A landscape with many valleys, sampled at points; each row gives a point and its height.
A ball rolls from a point to whichever of its 4 nearest points has the largest drop for the distance, and stops where none of them is lower. Distance is the straight distance between rows; heights are no part of it.
<359> (h 336): [136 111 133 136 134 122 128 111 113 115 157 130 116 132 121 131 122 147
 124 154 135 116 125 133]
<124> (h 229): [126 118 141 139 137 129 132 106 118 112 167 134 116 127 126 127 124 141
 130 141 124 116 126 126]
<565> (h 443): [147 123 130 120 139 114 129 114 137 123 101  92 133 153  94 148 139 108
 101 151 142  98 113 134]
<2161> (h 448): [111 154 100  81  52 123 157 110  67 161 190 131 154 108 128 112  75 132
 115 160 110 122 129  84]
<1405> (h 631): [152 107 142 181 191 132 110 179 186 143  76 134 119 118 142 136 175 113
 141  78 139 134 138 135]
<982> (h 255): [139  93 128  92 103 105 127  87 130 130  99 117 136 153  94 138 132 125
  98 173 144 101 125 147]
<405> (h 493): [120 138 115 119 121 110 135 119 105 183 184 151 139  88 178 105 119 138
 149 130 107 156 143  75]
<2062> (h 561): [145 117 123 142 145 115 116 118 128 119 144 110 124 140 117 135 130 141
 109 140 143 106 119 137]
<1230> (h 406): [138 130 123 149 153 125 110 133 131 112 145 116 127 142 128 130 137 143
 117 115 132 119 122 134]
<2094> (h 139): [130 128 165 145 179 133 122 152 160  84  32 116 104 137 114 138 153  94
 112 111 135 115 113 174]
<42> (h 714): [116 152  98 111  72 100 133 117  92 178 192 147 140  97 165  98 102 143
 135 139  80 143 147  84]
<52> (h 426): [118 160 125 131 156 154 123 150 144 188 186 154 129 113 179 110 120 129
 165  85 139 163 132 119]
<409> (h 635): [123 150  84  97  43 110 153 103  64 176 252 119 141 103 143 111  82 169
 142 157  86 122 150  86]
<1515> (h 286): [114 112 142 128 111 127 143 103 104 120 161 156 115 120 131 115 109 127
 132 147 120 126 130 107]
<340> (h 798): [115 158  91 116  51 103 142 113  85 173 205 135 146 100 155  99  86 152
 136 143  83 139 150  87]
<535> (h 432): [161 129 144 117 152 126 124 119 138  61   7 109 118 159  84 174 145 127
 111 123 147  94 110 172]
<2051> (h 194): [138 127 118  97  63 127 140  96  87 109 131 144 126 140 129 125  95 149
 125 176 135 116 132 134]
<358> (h 400): [107 149 112  82  55 134 152 110  76 137 168 145 142 119 128 116  75 126
 119 162 114 126 129  96]
<433> (h 346): [134  99 110  69  70 111 145  71 103 114  92 120 151 154 107 129 127 130
  88 163 147  88 139 151]
<841> (h 446): [147 112 136 172 175 124 117 172 171 138  69 126 117 127 137 136 167  96
 120  83 130 134 132 149]
<725> (h 367): [113 133 137 132 146 143 136 114 122 138 180 144 122 122 137 128 136 135
 148 119 120 131 135 108]
<456> (h 434): [141 119 134 111 137 118 124 112 145 122  90 100 139 155  88 153 141 105
 100 161 143 104 110 133]
<905> (h 384): [123 132 126 153 146 138 111 137 134 113 158 128 126 134 132 131 147 148
 127  97 127 120 130 137]
<1914> (h 522): [112 133 127 110  86 114 141 109  87 156 165 158 135 108 143 105  91 117
 132 141  95 135 135  91]
<775> (h 494): [155  73 129  90 110 115 148  96  95  52  34  88 135 165  56 172 141 135
  51 176 141 111 121 172]
<1870> (h 421): [135 102 185 181 230 147 111 157 172  86  33 110  96 132  98 160 175 121
 120  80 176 117 110 182]
<1378> (h 353): [123 114 141 130 104 126 135 103 106 114 154 152 107 124 124 120 104 132
 135 159 119 126 131 121]
<1052> (h 419): [140 139 129 145 151 119 117 147 144 117  90 105 137 141 120 139 144  94
 100 107 134 101 110 145]
<759> (h 376): [129 160 122 158 156 141 123 166 150 198 197 146 128 105 190  90 102 141
 176  73 137 177 126 117]
<1816> (h 520): [123 139 117 119 108 106 132 115 102 174 184 157 134  96 176 106 109 137
 145 134  96 159 148  82]
<522> (h 510): [161  72 134  96 125 120 148 101 101  56  22  86 133 166  53 181 143 131
  65 163 141 102 128 162]
<2024> (h 29): [131 133 153 140 165 131 124 146 158  86  43 109 111 142 114 145 146  89
 111 118 131 109 107 165]
<529> (h 389): [123 162 116 150 150 144 127 161 141 191 204 147 130  97 192  95  97 144
 177  80 141 172 129 103]
<1303> (h 575): [132  92 132  61  63 113 149  74 109  96  85 113 152 154  89 135 134 114
  75 161 141  82 131 157]
<563> (h 373): [148 126 165 131 176 131 104 135 157  71   9 121 108 148  95 162 158 123
 114 119 149 103 108 183]
<1639> (h 132): [137 120 111  88  73 115 137  82  93 117 113 138 130 146 124 128 113 148
 118 175 144 106 138 148]
<1259> (h 290): [124 114 124 176 172 146  91 189 184 135 106 138 118 116 144 124 163 140
 158  93 126 151 134 130]
<593> (h 380): [112 124 136 114  86 126 140 103  92 121 153 162 117 116 131 112  93 130
 132 155 112 133 129 112]
<1417> (h 490): [142 107 165 179 217 145 135 168 185 133  59 117 101 124 119 155 183  91
 140  72 150 134 131 154]
<2117> (h 318): [112 123 140 124 127 123 140 104 100 144 174 156 126 109 143 113 116 119
 144 133 107 140 135  94]
<270> (h 321): [143 131 120 159 159 118 103 158 154 125  94 122 129 133 141 130 153 111
 105  87 128 121 130 150]
<1940> (h 178): [132 112 124 179 170 132  92 188 180 133 100 142 121 120 143 128 164 139
 146  87 130 144 136 134]
<502> (h 291): [128 126 127 146 147 130 120 122 125 106 163 126 122 137 127 129 134 146
 124 121 133 113 125 133]
<2187> (h 533): [110 147  89  82  49 118 160 101  67 167 206 118 158 104 122 117  73 139
 113 174 107 116 131  87]
<576> (h 342): [131  99 180 171 221 145 113 158 165  85  34 105  97 128 101 150 168 116
 118  97 165 118 116 179]
<1275> (h 596): [114 147 102 135 111 118 134 152 112 172 220 147 127  78 189  89 117 162
 176 144 114 175 142  70]
<845> (h 425): [139 123 122 150 144 116 115 121 120 112 153 117 127 135 119 136 127 148
 117 134 138 110 119 135]
<1231> (h 298): [143 137 132 145 158 121 114 152 152 112  75 110 129 144 128 139 143  91
 100 108 127 109 116 148]
<2253> (h 416): [152 137 150 116 153 132 125 121 141  58  22  99 119 153  85 171 144 121
 116 125 140 101 112 165]
<762> (h 710): [116 160  83 107  44 102 138 109  74 170 226 129 142 103 152 108  82 161
 139 142  86 128 148  94]
<438> (h 397): [135 145 145 127 154 135 127 136 152  81  44 102 122 147  92 158 144  95
 115 132 134 107 104 155]
<774> (h 113): [131 122 136 142 142 124 123 113 122 109 162 129 120 129 121 131 124 147
 128 136 133 116 127 127]
<1351> (h 351): [116 141 125 149 144 146 106 141 143 112 156 130 124 131 132 128 152 145
 133  94 126 130 131 138]
<2193> (h 398): [139 106 123 126 120 107 120 100 113 124 130 127 120 146 115 130 116 141
 116 173 145 110 119 141]
<1060> (h 177): [124 146 125 121 146 129 138 130 126 176 197 146 137 104 180 114 129 128
 164 109 125 154 142  83]
<234> (h 284): [ 96 138 126 175 160 159  95 174 182 150 142 148 117 130 150 111 154 129
 168  94 120 174 128 135]
<1518> (h 411): [111 139 136 138 152 153 124 118 132 128 172 140 125 129 140 125 141 140
 147  96 123 134 133 124]
<688> (h 464): [142 100 125 106 114 108 126  98 129 132 103 108 134 157  95 140 131 123
 100 171 144 102 118 142]
<2011> (h 539): [150 118 173 139 188 125  99 138 158  73   7 121  92 143 101 159 155 119
 112 116 157 111 108 192]
<2252> (h 163): [134 102 110  70  77 110 138  79 108 124  96 121 144 155 110 127 123 134
  96 167 144  94 135 155]
<1385> (h 676): [118 162  89 111  42 104 133 113  79 169 236 133 137 105 159 103  88 163
 144 149  79 133 152  91]
<880> (h 436): [118 147 101 134 114 107 130 144 110 178 205 146 128  82 189  92 117 160
 164 145 110 168 146  74]
<1169> (h 364): [127 127 119  97  74 128 143 100  87 110 139 152 120 128 126 114  87 138
 130 176 127 119 129 126]
<519> (h 50): [122 157 120 153 154 149 114 159 154 194 191 154 132 110 178  93 109 131
 174  71 137 175 128 117]
<444> (h 362): [127 135 123 158 148 137  93 158 154 113 130 130 131 134 139 126 152 144
 125  83 124 134 139 140]
<1495> (h 356): [132 117 172 144 193 131 110 150 159  74  12 117  96 137 102 145 154 115
 116 121 150 114 113 181]
<2040> (h 518): [121 144 110 121  97 105 131 123 100 180 188 152 135  93 178 103 111 141
 147 140  93 158 149  77]
<1113> (h 433): [129 105 174 187 228 151 130 162 181 104  36 109  99 126 103 154 180 108
 131  68 165 121 118 170]
<2158> (h 230): [103 149 128 153 150 157 112 142 151 125 162 140 123 134 140 122 149 141
 149  91 124 142 135 135]
<481> (h 87): [143  90 144  98 114 129 147 102 136  88  66  96 142 157  59 168 148 112
  93 167 130 107 117 141]
<81> (h 415): [158 121 140 110 136 135 137 115 129  62  36  96 131 157  66 177 151 126
 106 148 137 101 119 148]
<149> (h 677): [114 155  99 105  55 107 144 109  79 174 195 134 147 102 151 106  85 142
 127 137  88 131 144  85]
<1616> (h 223): [100 154 130 145 146 163 116 150 155 149 169 147 125 133 147 115 142 127
 160  82 127 157 132 132]
<1632> (h 422): [131 137 121 155 151 131 105 147 141 112 140 118 131 134 133 133 148 144
 116  99 128 118 129 139]
<760> (h 114): [137 109 109  88  80 109 136  81 109 127 107 125 134 151 114 130 112 140
 104 172 145 102 137 154]
<1894> (h 685): [169 121 139 109 153 127 125 114 126  58   8 102 124 157  74 178 153 132
 108 127 155  86 114 170]
<2297> (h 560): [109 144 112 108  69 111 139 110  85 164 177 147 141 101 148 103  82 125
 124 142  89 132 137  89]
<1244> (h 293): [106 137 121 173 161 154  88 171 176 135 131 143 127 126 142 116 157 136
 157  93 122 159 137 137]
<1981> (h 412): [101 151 127 168 157 155 106 164 170 176 164 158 121 134 156 106 128 108
 169  84 130 185 126 134]
<1077> (h 483): [114 132 133 120 134 126 145 114 111 164 181 154 134 105 158 118 123 118
 150 123 115 141 138  83]
<2098> (h 118): [143 105 149 102 126 127 144 106 134  79  61  92 136 156  62 169 143 117
 106 161 134 108 119 139]
<586> (h 123): [137 145 141 133 153 132 127 135 148  93  68 101 130 152 102 148 141  92
 109 130 134 102 100 143]
<694> (h 173): [149  79 148  94 110 126 149  97 114  60  51  93 137 153  61 171 139 128
  77 168 131 112 124 157]
<457> (h 509): [128 107 179 193 228 161 111 166 178  93  36 109 100 130  94 160 181 115
 125  59 179 122 106 177]
<133> (h 104): [170 106 140 108 141 127 140 106 118  61  17  93 132 167  64 181 150 135
  97 143 149  96 117 153]
<1001> (h 148): [115 160  96 121  57 111 119 132  99 174 222 146 131  90 177  94 109 159
 155 151  80 161 154  79]
<900> (h 28): [125 155 123 123 154 138 133 137 129 179 192 143 136 109 175 115 122 129
 163 101 135 160 138  96]
<620> (h 83): [146 104 134 118 128 111 127 107 134 134 104 103 133 160  93 144 132 116
 101 168 146 103 114 136]
<969> (h 331): [108 158 128 145 156 160 116 153 157 174 178 153 134 127 166 107 132 117
 163  82 134 168 129 126]
<211> (h 296): [116 146 111  76  54 135 152 103  68 126 162 140 147 121 121 119  76 125
 117 167 122 122 130  96]
<1827> (h 548): [132 112 127 114  96 116 134 101  99 111 137 146 113 133 119 118  99 144
 125 176 131 120 135 140]
<1676> (h 442): [140 118 120 173 156 131  92 179 172 131  95 136 129 127 144 127 163 128
 125  85 120 135 140 141]
<690> (h 500): [144 111 125 128 133 103 125 109 126 125 122 109 132 146 108 135 127 133
 107 160 146 107 120 135]
<2309> (h 378): [ 97 134 132 190 170 154 103 175 179 172 156 160 117 127 144 106 144 113
 177  85 122 181 119 134]
<1684> (h 302): [116 130 123 166 152 149  90 168 165 123 127 136 122 125 140 122 156 139
 146  84 122 146 139 140]
<667> (h 193): [ 96 145 126 161 150 159 101 159 169 149 151 147 123 132 147 115 149 131
 163  88 125 162 133 141]
<2071> (h 395): [121 145 118  76  52 140 158 104  69 113 159 141 140 126 120 128  85 132
 120 176 126 124 135 101]
<854> (h 301): [111 121 143 128 114 129 145 105 102 139 165 162 117 113 137 114 111 122
 138 140 108 131 136  99]
<2270> (h 423): [143 146 144 122 154 133 128 129 152  67  32 106 119 148  95 162 142 110
 117 129 135 103 103 163]
<963> (h 368): [140 118 128 166 162 124 109 173 164 128  78 125 121 127 140 131 159 103
 114  89 128 130 131 147]
<1160> (h 282): [133 112 156 162 188 130 125 164 164 116  45 123 107 127 126 135 162  87
 114  91 129 121 127 157]
<1147> (h 566): [110 139  85  81  47 110 161  98  58 175 222 114 156 103 122 112  75 148
 115 181 108 118 139  89]
<540> (h 374): [124 133 123 164 146 139  92 164 156 115 126 133 129 129 142 128 155 142
 132  83 127 133 139 140]
<1110> (h 145): [132 125 108  85  69 121 141  87  85 110 118 139 131 143 128 125 103 147
 122 178 141 112 141 138]
<959> (h 716): [121 158  96 113  62  99 128 121  92 174 209 137 140  97 161 103  94 161
 141 139  79 141 152  87]
<1762> (h 375): [154  79 137  90 107 120 148 100 104  53  33  92 137 159  57 173 138 130
  64 165 136 108 124 164]
<375> (h 233): [133  83 135  82  86 113 142  86 131 109  82 110 145 152  78 142 139 114
  86 164 136 102 127 148]
<462> (h 313): [ 99 149 128 162 154 161 105 158 174 168 162 155 124 131 149 109 141 120
 163  85 127 175 131 136]
<1219> (h 463): [117 128 129 116 119 112 140 111 104 170 179 156 134 100 164 105 115 125
 144 134 103 145 140  80]
<913> (h 531): [111 137 135 125 147 142 139 113 122 139 180 144 125 121 148 122 136 120
 151 109 120 134 140  99]
<38> (h 288): [139 102 121 106 100 113 124  95 106 122 118 133 120 146 119 123 111 147
 113 175 142 111 134 149]
<1532> (h 452): [147 132 144 117 138 134 136 116 138  69  37  92 129 153  74 173 146 114
 115 143 140 104 108 154]
<306> (h 541): [132 110 129 125 112 120 131 101 106 115 143 139 111 131 120 118 109 143
 126 170 130 119 128 134]
<2315> (h 215): [129 159 111 144 146 141 134 165 136 183 209 141 130  93 194  93 105 153
 175  91 140 164 132  92]
<1672> (h 180): [138 134 140 149 162 123 120 155 155 113  62 116 119 137 124 134 149  83
 105 101 127 111 115 159]
<1977> (h 473): [156 129 143 116 150 132 130 118 135  61  25  99 129 157  72 176 148 125
 114 138 144  99 112 156]
<430> (h 461): [147 131 121 134 147 119 125 124 142 118 103  96 137 152 104 145 136 106
  98 136 140  98 108 139]
<2162> (h 124): [141 109 136 112 128 117 132 109 141 115  87  97 139 158  77 151 142 109
  97 167 140 103 113 132]
<1163> (h 237): [134 128 166 136 173 133 114 140 160  74  22 118 102 140 106 150 148 108
 116 121 138 108 110 176]
<214> (h 537): [113 151 136 124 151 149 132 122 133 157 183 148 130 121 151 120 139 125
 158 101 125 145 140 108]
<1023> (h 70): [136 112 126 181 190 145  91 194 195 140  98 140 117 117 143 131 166 139
 165  90 134 151 128 127]
<910> (h 449): [118 141 115  86  59 135 156 108  76 113 149 150 136 126 125 123  86 127
 123 168 121 126 131 109]
<1352> (h 181): [112 148 131 126 150 142 137 123 125 164 180 144 134 112 160 119 134 124
 157 104 131 149 139  97]
<674> (h 370): [110 126 130 123 122 125 147 106 107 160 174 159 128 111 153 113 114 117
 142 128 102 139 139  87]
<2125> (h 335): [129 111 136 133 125 120 132 107 108 111 158 137 111 125 122 125 111 144
 127 156 125 115 130 127]
<334> (h 324): [142  71 147  82  85 115 151  93 115  63  59  94 140 158  59 162 145 122
  70 171 127 108 123 164]
<1072> (h 465): [106 147 116  97  64 122 147 111  82 154 170 146 140 111 135 109  80 121
 120 149 103 127 130  89]
<1984> (h 156): [131 122 149 156 173 131 127 162 162 108  54 121 111 131 127 133 154  80
 108 100 128 116 124 160]
<429> (h 121): [126 151 120 123 148 130 134 142 126 185 192 141 135  97 187 104 122 141
 166 107 133 165 137  92]
<918> (h 147): [104 155 132 138 150 162 119 138 145 157 178 148 131 130 161 116 143 124
 157  88 136 157 134 125]
<1238> (h 267): [115 118 142 136 132 134 139 109 106 118 172 145 119 120 130 121 127 131
 142 134 119 129 131 111]
<660> (h 162): [110 153 102 152 131 141 141 173 129 172 230 144 121  83 196  87 103 162
 193 105 124 170 134  68]
<315> (h 355): [117 142 130 121 150 142 141 121 119 173 187 149 133 108 166 118 126 126
 160 111 125 148 137  89]
<736> (h 491): [148 123 125 133 145 112 120 125 131 123 115 103 136 148 110 143 129 119
  99 142 149 101 114 137]
<513> (h 99): [120 154 120 182 144 137 114 179 166 196 212 155 116  90 193  72  97 155
 203  59 118 174 129 105]
<599> (h 258): [140 132 125 153 157 117 111 158 153 120  83 116 127 136 132 132 150  96
  95 100 127 115 116 152]
<1931> (h 198): [130 115 169 150 188 133 118 148 165  82  28 117 101 135 111 144 153 102
 117 108 140 123 112 179]
<34> (h 8): [124 147 111 133 144 127 132 156 129 184 207 140 130  86 197  98 110 153
 172 112 134 160 141  83]
<2121> (h 385): [123 139 127 155 146 140 111 131 136 112 161 125 122 131 130 133 141 148
 134 106 127 121 131 130]
<539> (h 396): [116 132 143 141 143 144 132 114 128 126 177 138 120 129 133 124 146 136
 147 112 125 128 137 117]
<2025> (h 289): [111 160 107 167 140 146 130 182 145 183 224 142 115  84 202  72  96 162
 200  79 125 167 128  84]
<696> (h 231): [136  78 146  94  97 124 154  93 122  67  59  98 142 156  60 167 144 120
  81 170 129 114 123 154]
<1291> (h 343): [150 129 155 122 160 130 114 128 146  67  11 109 112 152  92 164 150 120
 116 125 144  98 105 178]
<1957> (h 358): [138 130 121 162 156 125 101 160 158 117 110 125 135 133 141 132 152 120
 114  86 123 123 132 145]
<448> (h 49): [114 150 110  63  44 135 156 104  64 131 177 130 149 118 116 128  88 134
 110 182 121 117 128  92]
<584> (h 372): [138  94 134  88 101 110 129  88 137 126  87 109 142 161  83 146 135 117
  92 169 137 102 125 144]
<1950> (h 261): [139 142 145 130 155 130 126 139 158  84  45 102 119 144 102 154 140  92
 112 124 129 104 105 159]
<934> (h 413): [115 131 128 103  72 129 146 103  87 120 152 159 120 124 129 118  86 124
 128 164 115 123 127 113]
<735> (h 327): [141 107 147 168 181 123 124 170 171 130  59 130 112 127 134 137 166  87
 116  85 131 128 132 154]
<1389> (h 383): [170  89 129 107 136 130 144 101 104  61  16  94 133 158  57 184 147 129
  81 147 152  91 118 159]
<663> (h 399): [128 134 120 158 146 133  98 153 144 112 131 124 132 131 140 130 151 140
 116  87 128 121 131 143]
<256> (h 540): [146 132 122 144 152 117 111 141 137 120 122 103 135 146 122 141 137 122
 102 121 139 105 114 143]
<85> (h 453): [139 138 120 155 149 118 104 145 143 117 116 109 137 142 133 134 145 121
 106 100 132 108 120 143]
<1064> (h 381): [124 147 106 131 119 110 131 140 115 182 197 148 136  83 182 100 114 148
 165 135 113 166 145  74]
<909> (h 150): [137  94 121  86  87 106 129  87 119 128 100 123 136 152 106 133 124 134
 100 175 145 102 131 150]
<797> (h 122): [126 124 154 148 173 131 128 155 160  95  42 115 108 135 118 137 152  91
 108 105 128 113 116 166]
<746> (h 408): [123 160 108 162 144 144 125 177 139 189 209 140 123  96 196  83  96 154
 190  75 132 174 127 104]
<173> (h 407): [142  74 140  75  77 110 155  84 108  53  67 100 142 154  62 153 139 118
  61 172 129 107 120 175]
<807> (h 212): [121 147 105 135 132 122 137 147 122 177 206 145 133  81 195  98 117 157
 172 130 121 164 143  72]
<2290> (h 202): [103 145 124 162 149 152  98 158 166 125 144 137 124 132 142 119 154 137
 151  87 123 149 139 141]
<650> (h 319): [107 129 142 126 138 135 146 106 113 134 178 154 122 116 143 120 128 125
 151 124 113 136 141 101]
<637> (h 285): [113 139 128 158 148 148 103 146 159 122 149 137 129 135 143 123 156 141
 143  86 123 135 135 137]
<887> (h 595): [112 131 124 115  94 111 141 109  98 167 172 155 131 102 153 102 100 119
 135 134  87 139 142  86]
<1944> (h 512): [151  73 136  82  97 114 145  88  97  50  35  92 135 162  63 169 137 126
  46 174 131 111 123 179]
<1058> (h 492): [139 109 127 134 124 111 125 104 111 117 145 130 119 141 115 130 112 143
 121 160 138 117 125 139]
<648> (h 466): [152 106 130 177 191 131 101 190 183 140  84 134 121 117 142 133 168 124
 152  84 133 143 134 130]
<2127> (h 528): [150 123 120 137 140 116 118 121 131 119 131 104 131 144 109 136 130 131
 104 140 149 100 120 137]
<570> (h 387): [137 141 133 131 148 127 129 129 146 110  75  92 139 151  97 153 140  94
 103 140 136  97 106 141]
<224> (h 73): [100 151 126 154 148 159 108 151 163 136 153 140 128 127 142 115 146 134
 156  88 124 155 132 133]
<659> (h 304): [111 153 130 127 152 149 127 136 140 170 181 145 128 123 159 120 135 119
 161  92 131 151 136 113]
<10> (h 467): [116 155 130 172 158 143 106 162 167 194 181 160 123 117 164 103 120 114
 173  76 133 185 121 130]
<400> (h 414): [111 140 126  92  60 128 150 107  80 123 153 153 128 119 123 116  75 127
 124 165 117 126 123 105]
<2249> (h 292): [108 150 112  75  51 133 155 107  66 143 179 129 150 110 121 119  71 122
 118 165 116 126 122  92]
<77> (h 382): [141 141 136 130 147 126 125 136 145 104  68  99 131 149 106 145 140  86
 102 125 133 100 104 147]
<2284> (h 172): [137 119 101  73  60 115 140  71  89 114 107 132 142 150 121 131 112 146
 101 174 145  94 140 146]
<609> (h 344): [130  83 133  71  75 113 140  77 119 103  88 113 149 154  84 135 138 115
  82 166 139  96 130 151]
<1730> (h 182): [111 153  94  97  54 104 148 110  71 168 192 130 148 104 138 108  73 138
 121 146  99 123 133  92]
<1260> (h 195): [119 154 105 125  89 103 125 140 108 175 216 147 131  81 185  88 115 158
 165 150  94 169 152  77]
<320> (h 240): [128 134 113  87  54 132 146  96  82 104 136 147 129 138 128 124  89 141
 117 178 135 120 132 124]
<2159> (h 138): [137  85 147  88 100 122 146  94 130  91  76 100 145 161  64 156 146 112
  92 167 131 107 121 145]
<2184> (h 158): [113 156 100 124  71 102 121 134 103 174 215 147 129  87 179  92 112 155
 160 150  81 162 152  80]
<833> (h 306): [109 122 142 121 101 125 145 102  96 131 162 159 117 115 131 112  98 120
 135 146 104 131 136 104]
<1035> (h 125): [149  97 148 108 117 129 148 103 129  72  49  91 137 157  57 179 147 118
  96 158 136 109 121 141]
<2211> (h 441): [124 101 180 177 224 149 127 160 175  99  40 115  95 125 106 146 170 103
 118  81 163 121 118 171]
<2083> (h 371): [123 157 128 160 155 145 109 162 159 193 180 154 127 117 172  94 112 120
 173  76 137 182 127 130]
<591> (h 388): [123 145 108 124 121 112 130 147 120 177 207 141 133  80 191  98 119 151
 167 135 114 166 140  73]
<2199> (h 377): [121 153 125 173 160 137 107 180 164 196 191 161 130 112 178  88 109 123
 179  65 131 186 123 127]
<1094> (h 568): [110 141  97  59  49 119 162  98  59 156 199 113 152 111 112 120  74 132
 106 185 120 118 126  85]
<250> (h 311): [144 133 156 129 170 133 118 134 149  64  15 114 109 144  95 156 145 114
 115 127 140 105 108 178]
<564> (h 558): [142 102 131 105 118 115 127 101 138 127  96 101 136 153  86 145 139 112
 101 169 145 100 117 138]
<828> (h 410): [108 149 135 141 149 153 120 128 144 133 172 146 124 125 142 122 150 131
 150  90 125 142 136 124]
<999> (h 219): [140  95 123 103 108 104 126  92 116 138 106 123 131 145 108 131 120 137
 106 176 146 107 129 143]
<2029> (h 600): [115 132  77  90  38 112 171  89  53 175 248 116 149 104 136 106  78 155
 130 186 102 122 148  91]
<592> (h 345): [125 108 170 162 200 140 130 153 168  96  40 120  97 124 116 139 162  91
 120  93 141 126 122 173]
<126> (h 279): [138 117 102  67  65 119 148  63  80 109 111 123 146 154 117 129 114 140
  98 169 150  93 142 146]
<1486> (h 179): [161  92 141 108 127 132 150 102 116  59  37  88 139 158  56 181 149 133
  91 156 137 105 123 150]
<2007> (h 33): [112 137 139 134 150 149 135 119 128 133 175 143 126 122 140 126 141 134
 153 104 122 135 133 111]
<1654> (h 451): [127 144 111  72  52 139 153  95  61 100 145 138 139 134 120 133  96 146
 119 184 137 115 132 114]
<1889> (h 499): [142 138 119 147 146 115 111 133 142 122 114 102 137 146 116 142 140 111
 101 128 142 103 109 139]
<427> (h 732): [113 149 102 112  68 106 135 110  79 174 185 142 146  99 157 109  82 140
 130 141  84 141 141  88]
<2219> (h 204): [139 117 143 113 134 128 141 118 147  95  72  91 138 159  73 162 147 103
 107 157 140 100 109 133]
<1780> (h 165): [105 158 112 179 136 149 131 185 144 187 223 153 111  92 200  65  90 160
 206  65 119 169 130  86]
<1951> (h 260): [138 101 141  96 117 125 136 100 144 108  78  95 141 158  65 159 143 109
  99 168 139 106 117 129]
<1341> (h 222): [130 156 120 172 149 141 113 175 153 191 204 153 126  97 191  78  98 145
 191  62 129 173 131 109]
<1221> (h 295): [134 101 176 164 207 138 110 156 169  82  26 113  96 130 103 148 168 113
 119 105 159 119 112 182]
<1408> (h 409): [135 142 143 123 144 132 129 129 149  94  61  96 131 157  91 160 136  96
 110 142 137 104 100 140]
<1569> (h 330): [127 157 117 140 153 140 133 158 137 189 202 144 128 102 190 101 108 137
 175  85 142 168 134 102]
<2189> (h 403): [107 148 131 133 146 157 129 132 138 147 186 144 130 127 154 121 139 125
 158  93 128 149 135 117]
<2052> (h 352): [112 127 131 104  75 120 144 104  91 130 159 162 122 117 131 111  82 121
 130 158 110 127 131 104]
<1483> (h 329): [ 95 133 124 189 172 157  96 185 185 154 136 152 116 125 144 112 151 125
 174  95 121 173 121 137]
<1546> (h 554): [155  71 128  85 112 113 145  94  87  53  20  88 128 166  59 177 139 129
  41 178 142 105 118 175]
<2088> (h 630): [118 151  81  97  48 103 154 103  66 171 231 118 145 105 142 115  80 157
 126 156  92 123 145  89]
<454> (h 350): [108 147 100 142 122 125 134 161 121 171 225 143 125  77 193  85 112 163
 186 134 117 171 138  66]
<1652> (h 625): [114 138 115 115  87 105 133 106  94 170 178 148 138 104 162  99  98 130
 133 138  89 147 146  82]
<318> (h 386): [124 121 117 173 159 142  84 172 172 126 114 136 129 129 142 121 158 142
 143  90 123 147 139 141]
<1679> (h 462): [141 112 124 129 130 110 117 106 118 126 132 124 121 139 115 134 120 141
 111 169 143 109 127 145]
<1314> (h 585): [153 106 129 171 181 128 100 184 178 137  83 132 122 118 143 130 164 114
 132  85 134 135 137 145]
<1511> (h 354): [119 136 129 122 141 122 142 120 118 173 189 152 133 102 170 116 125 127
 155 117 118 150 140  82]
<2089> (h 363): [146 138 153 127 157 131 124 129 146  62  22 106 122 150  92 164 146 115
 117 125 143 101 108 169]
<550> (h 308): [109 119 118 187 180 155  91 189 189 142 118 143 117 124 141 115 160 132
 174  95 127 164 126 127]
<287> (h 369): [131  86 142  72  72 114 154  80 120  80  78 107 149 156  69 144 138 110
  71 162 132 102 124 161]
<1115> (h 458): [142 115 132 114 130 112 124 111 141 130  97  97 137 157  87 149 134 108
 100 162 145  97 115 135]
<2012> (h 365): [126 151 107 154 141 140 139 173 134 178 219 143 124  83 194  83  99 161
 189  98 132 167 129  85]

For each start below, name the point where the ball stops.
<887> | <774>
<427> | <448>
<1654> | <760>
<1914> | <448>
<1169> | <760>
<535> | <2024>
<256> | <2024>
<1303> | <481>
<963> | <2024>
<959> | <1730>
<2253> | <2024>
<593> | <774>
<1816> | <774>
<934> | <774>
<762> | <1730>
